Each scene shows the same named points in several views. A view is turned or mirrored, and shifted as a whole, has a little noise and may leave points out.

Scene 1
View 1
Z_53:  12  -6  -3  -1  -3  -7  14   9  18   4  29  -3  -5   1  12   8  16  15 -10  19   1   7   0
Z_46:  11 -17 -12   2   7  -7   5   1   4  -1  32  -4   4   1  10  11  11  13  -4  18  -5   4   7
Z_901:  9 -2  2 11  4  7  5  9  3  1 29  5  0 18 10 -3  2 20  6 13 -9  4 -5
Z_544:  1 -6 -4 -2  4 -1 10  4 13 -2 23  2 -4  6  4 -4  5  4 -4 11 -1  0  0
Z_443:  -1 -16  -2  -9   8  22  -6  -2   3 -17  30  -3  -4  -7   7   4 -17   7  -2   1  -8   1  10
Z_315:   4 -23  -5   1   7   4   3   1  12  -5  29  -3  -5   0  13   5  -2  12   1  16 -10   3   0
Z_753:   0 -10 -10  -2   6  11   6  -1   8 -10  24   3  -3   3   5  -5  -4  10  -4   7  -4   2  -1
Z_896:   5 -16   5  -4   4  -3   7   6  18   2  28  -2  -8  -3  11   8   3   7  -2  19  -5   2   6
Z_860:   4 -18 -13 -11  -1  -1   9  -4   8  -5  29  -1   1 -13   5   9   4  13 -17  20   1  10  15
Z_192:  -4   1   9   5   0  11  13   7  15   2  18  13  -7  16   3 -18  -8  12   4  12  -6   2  -6
Z_54:  9 -2  1  6  5 -6 10  7  5  6 26  4  2 14  6  0  9 13  1 18 -4  2  4
Z_962:  1  3 17 -8  3  5  5  8 10  3 25  2 -5  1  1  2 -5  0 -4 11  0 -2 17
Z_442:  -1  -3  -9  -2   4  10   8  -1   3  -8  23   6   2   6   1 -10  -4  12  -6   8  -2   4   3
Z_386:  4 -4 -7 -5  7  2  4  2  2 -6 27  0  2  2  2  3  4  5 -8  8  0  1  9
Z_264:  4 10  9  0 -2  8 10 10  7  3 25  8 -2 11  2 -5  1 12 -4  9  0  3  5
Z_501:  -1 -17  -4 -14   7   5   1  -4   7  -8  27  -3  -2 -13   1   9  -5   2 -13  12   0   3  21
Z_75:  0 11  5 -1  2  5 12  9 10  0 20  7 -3 13 -1 -9  3  5 -4  6  2 -2  2
Z_190:   2 -17  10  -3   5   0   5   2   9   7  27   5  -1   0   7   4  -5  12   1  25  -8   5  17
Z_675:  -1 -19   8  -2   8   2   3   2  10   3  25   2  -3   2   7   1  -8   8   3  22 -10   2  11
View 2
Z_860: -10  15 -11   7  13  -7   8   8  -2   5  -5   0   0   1   5   0  -4   2  19   1   6  -9   0
Z_443: -12  -4 -16  -6  18   3   0  13  15  -1  -1  -4  16  10  13  -4   8   4  14  -8   8  16  -4
Z_192:  -8 -29 -11   6 -12   8 -18  10   9   5  -3   2   1  -8   4   6   7 -19  15 -10   6   0 -15
Z_386: -14  -6 -13  11   2   1   4  16   7   8  -1   0   6   7  -3  -3  -3   1   9  -3   4  -1  -1
Z_190: -13  -9 -10  10   9   0   1  -2   1   9   0 -10   5  -2  10   5   6  -8  15   5  19  -9  -8
Z_675: -14 -15 -10   4  10   1  -4   4   5   8   0  -9   5   0  12   7   5  -6  13   4  19  -4  -9
Z_75:  -9 -21 -13  15 -12   5  -6  13  11   8  -3   5   2  -6  -4   2   2 -12   5  -9  -2   1  -9
Z_442:  -8 -10 -13   2   0   5  -5  20   7   3  -1   5   9   3   0  -4   0 -10  18  -7   2  -2  -7
Z_264:  -9 -16 -11  20 -12   7  -4   4   7   8  -4   3   5  -3  -2  -2   5 -12  10 -10   2   1 -10
Z_896: -15  -7 -10  10   6  -2  -3   1   4  12  -4  -9  -8  -1   8  10   0   4  12   0  14  -2  -3
Z_901: -16 -21  -7  13 -11  15 -14   7   3  10   0  -4   3  10  -2  -1   2  -7  25  -7  13   1  -7
Z_544: -13 -13 -11   8  -2   0  -6  14   6  10  -3   0  -5  -3   0   6  -4  -2  10  -4   5  -4  -4
Z_315: -17  -8 -10   0   9   3  -8   9   3   8  -1  -9  -1   8   9   6  -1   4  22  -2  16   1  -2
Z_753: -11  -9 -13  -2   3   3  -9  19   8   3  -3   1   3   5   4   1   0  -1  20  -8   5   2  -5
Z_46: -20  -1  -8  12   4   3   1  10  -3  13  -1  -6  -3  11  -1   0  -8   6  22   4  15  -9   2
Z_501: -11   6 -15   2  19  -8  11  10   7   4  -3  -2   8   1   9   0   1   3   7   1   7  -1   0
Z_962:  -9 -17 -15  16   2  -2   5   0  14   8  -1  -3   8  -9   7   4   9 -10  -6  -3   7   3 -10
View 3
Z_386:  12 -10  -1 -11  17  -4  -4 -17  -2  -5 -11   2   7 -10  17   1   2  -7   3 -23  -3  -7   9
Z_753:  14  -4   0  -9   5 -11  -4 -16   0  -3 -15   1   6  -1  10   6  -2  -6   5 -16  -9 -11  16
Z_315:  24 -12   2 -19   8 -15  -4 -15  -9   6 -17   8  10  -2   7   8   2  -4   0  -9  -2  -4  16
Z_54:  14 -10 -10 -12  22 -10   6  -4  -3  -3 -19  10  15  -8  15  -7   5  -4   7 -13  -4   3  13
Z_190:  19 -14  -2 -16  16  -5  -5  -6 -12  -4  -9  17   2 -12   1   2  10  -6   3  -6   1   3  15
Z_46:  26 -19  -5 -22  21  -7  -1 -18 -11   3 -22   5  11 -11  17   0   0  -6   0 -14  -2   0   9
Z_53:  11 -12 -12 -23  21  -7   0 -15  -6   3 -28  11   6  -7  12  -4   4 -13   2  -9 -10  -3  -1
Z_75:  -5   1  -7  -4  16  -6   5  -3   6  -9 -11   7   9  -3  12  -4   7  -6  10 -18  -9  -6  10
Z_901:  16  -7 -12  -8  10 -20   5  -4   3  -4 -22   5  18   0  12  -2   5  -1  10 -13  -3   7  18
Z_544:   7  -3   0 -11  17  -6   3 -11  -2   3 -15   5  11  -3  14   0  -1  -6   6 -15  -9 -13  11
Z_501:  14 -14   8 -17  13   1 -15 -25 -12  -3  -4   6  -6 -14   8  10   5 -11  -3 -19   0 -10   8
Z_896:  11 -11   3 -21  18  -8  -2 -10 -10   8 -16  17   6  -5   5   3   7  -8  -1  -8  -1  -3   8
Z_675:  19 -10   4 -14  13  -8  -4  -5 -10   0  -7  14   5  -8   1   5   7  -4   4  -6   0  -2  21
Z_192:   2   6  -8  -2   6 -14   5   5   6  -7 -14  10  10   3   2  -1   7  -4  14  -5 -12  -4  21
Z_264:   0  -3 -12  -5  14 -10   2  -4   5 -10 -15   8   8  -4   9  -3  11  -6   9 -17  -5   3   8
View 4
Z_753: -10   9  -9   7  -7  -2  -1   9   0  -1   7   0  -6   3  10   1  -1   6   1   2 -25  -6   9
Z_901:  -7   2  -2  -1 -12   5  16   8   6   2   6  -9  -4  -3  15 -15   5   5   0   2 -21 -11  -4
Z_860:  1 13 -9  9 -6  1 -4  6 -6 -7 -6 -2  0  9 15 12 -8 -6 -5 -3 -1 -7 24
Z_190:  -8   5   7   6  -6  15   0  10  -3 -10  -5   0  -9  -5  21  -3   2   1   4  -9  -5  -5  11
Z_192: -11   7   7   2  -9   8   4  11  14   3   9 -13 -19  -4   9  -4   4  14   2  -9 -30  -3  -7
Z_544:  -4  14  -3   8 -14   3   0   8   6   0   5  -5  -1   0   8   5   0   4   5  -6 -16  -3   0
Z_501:  -8  13  -2  12  -3   1  -9   7 -12 -17  -4   7   1   9  12  12  -4  -1   1  -3 -11   0  20
Z_962:  -6  10  15   4  -6  10   1   6  -1 -19  -3  -3  -1   5   9   4   2   4   3 -11 -14   6  -3
Z_442: -12   8  -2   6  -7   4   5  10   2   0   7  -7  -6   6   8   7  -4   4  -3   3 -30  -8   8
Z_386:  -8  11  -3   9 -11   3   3   7  -2  -8   2  -2   8   7   8   7  -2  -2   0   3 -17  -5   6
Z_53:   9  13  -8   4 -16   0   5   4   6   2  -3 -11  -1   3  13   3  -2  -2  -2  -8   0  -6   6
Z_675: -11   6   3   8  -7  12  -4   9  -3  -7   0   4  -9  -7  18  -5   3   5   8  -7 -11  -4   9
Z_46:  -2   9 -11   9 -15   4   6   7  -3   0  -1   0   9  -2  18  -3  -1  -6   2   2  -2 -12  12
Z_264:  -4   9  10   0 -10   8  12   8   8  -7   3 -14  -4   6   8   1   1   5  -4  -5 -22  -3  -7
Z_896:   1  11  -3   7 -11   3  -4   6   0  -7  -2   1  -2  -3  14  -4   2   2   7 -11  -2   0   5
Z_75:  -7  12   8   4 -14   7   7   8  10  -5   7 -13  -3   6   3   7   1   8  -1  -6 -27   0 -11
Z_443: -16   3  -6   5   3  -4  -5   8 -14 -19   2  12  -5   9  11  -3  -1   8   1   4 -29   2  16
Z_54:  -4   8   2   5 -17  12  12   9   6   1   3  -9   3  -4  14  -5   3  -1   2  -2 -11 -10  -4
View 5
Z_386:   8   0   5 -15   2  15   7   7   1 -14  11  11   7   2   3  -1  -4   1  10   0   4  -2   2
Z_75:   1  -2  -3 -13  -6   8   7  14   0   1   2  12  -8   1  -1 -10 -11   3  14   7   9 -11  -2
Z_315:  12  10   3   0   7  17   9  -1 -13 -15  13  12   1 -10  11   2  10  -3  11  -3   9  -8   4
Z_901:  17  -2  -2  -5  -9  18  16   9  -8  -8  -1  11  -3 -12   3  -5   5  -7  12  10   7 -22  -4
Z_544:  7  4 -2 -9  2 12  6  7 -7 -4 11  8 -4  2  3 -7 -2  0 14 -3  8 -7  0
Z_54:  18   2   2  -7  -2  13  15  10  -3 -10   3   4  -5   2   1  -9   5  -6  15   6   4 -13  -4
Z_53:  21   8  -1  -9   1  10  13   7   0  -7  18  10  -3   8  -1  -5   7  -1  18 -14   5 -16   6
Z_46:  23   6   5  -9   5  19  12   4  -3 -20  14   4   8   2   6  -1  12  -7  13  -7   1  -7   3
Z_501:   4  10  14 -11  13   9   2   0   2 -21  17  20   6   4  10   6   0   6   9  -4   8   6  12
Z_753:   6   1  -3  -8   0  17   3   4  -8  -7  11  15   5 -11  11  -1  -2   3  12  -1  10  -7   4
Z_860:  19  10   8 -11   8  10   4   2   5 -19  21  18   7   8  10   3   7   8  18 -12   4  -2  14
Z_190:  16  12  12   0   8   7  10   4  -4 -19   4  15  -9   2  10  -4  10   1  16   9   9  -5   6
Z_443:  -4   4  12  -7   6  17   3  -1  -6 -19  11  28   9 -18  12  13  -3   5   3   5  13  -1   8
Z_962:   0   8  13  -9   6   3  12   8   2 -11   3  19 -11   7  -2  -2  -6   3   9   9  11  -4   1
Z_675:  10  11   8   2   9  10   7   1 -10 -17   3  13  -9  -4  11  -3   8  -1  12   8  11  -3   4
Z_442:   7  -2  -2 -11  -5  16   0   8  -2  -8   6  16   6  -8  11  -5  -4   6  15   5   8  -6   4
Z_192:   4   1 -10   0  -8   9   5   9 -10   4  -2  15 -15 -10   8 -12  -4   3  17  12  15 -18  -2
Z_896:  11  13   6  -2  10   9  12   2  -8 -13  14  12  -9   3   2   0   6  -3  11  -6  10  -8   4

Which points are out of place in each view (at most two, in the order of its rows)? Write - if all are in place.
view 1 | Z_53
view 2 | Z_962
view 3 | Z_544
view 4 | -
view 5 | -
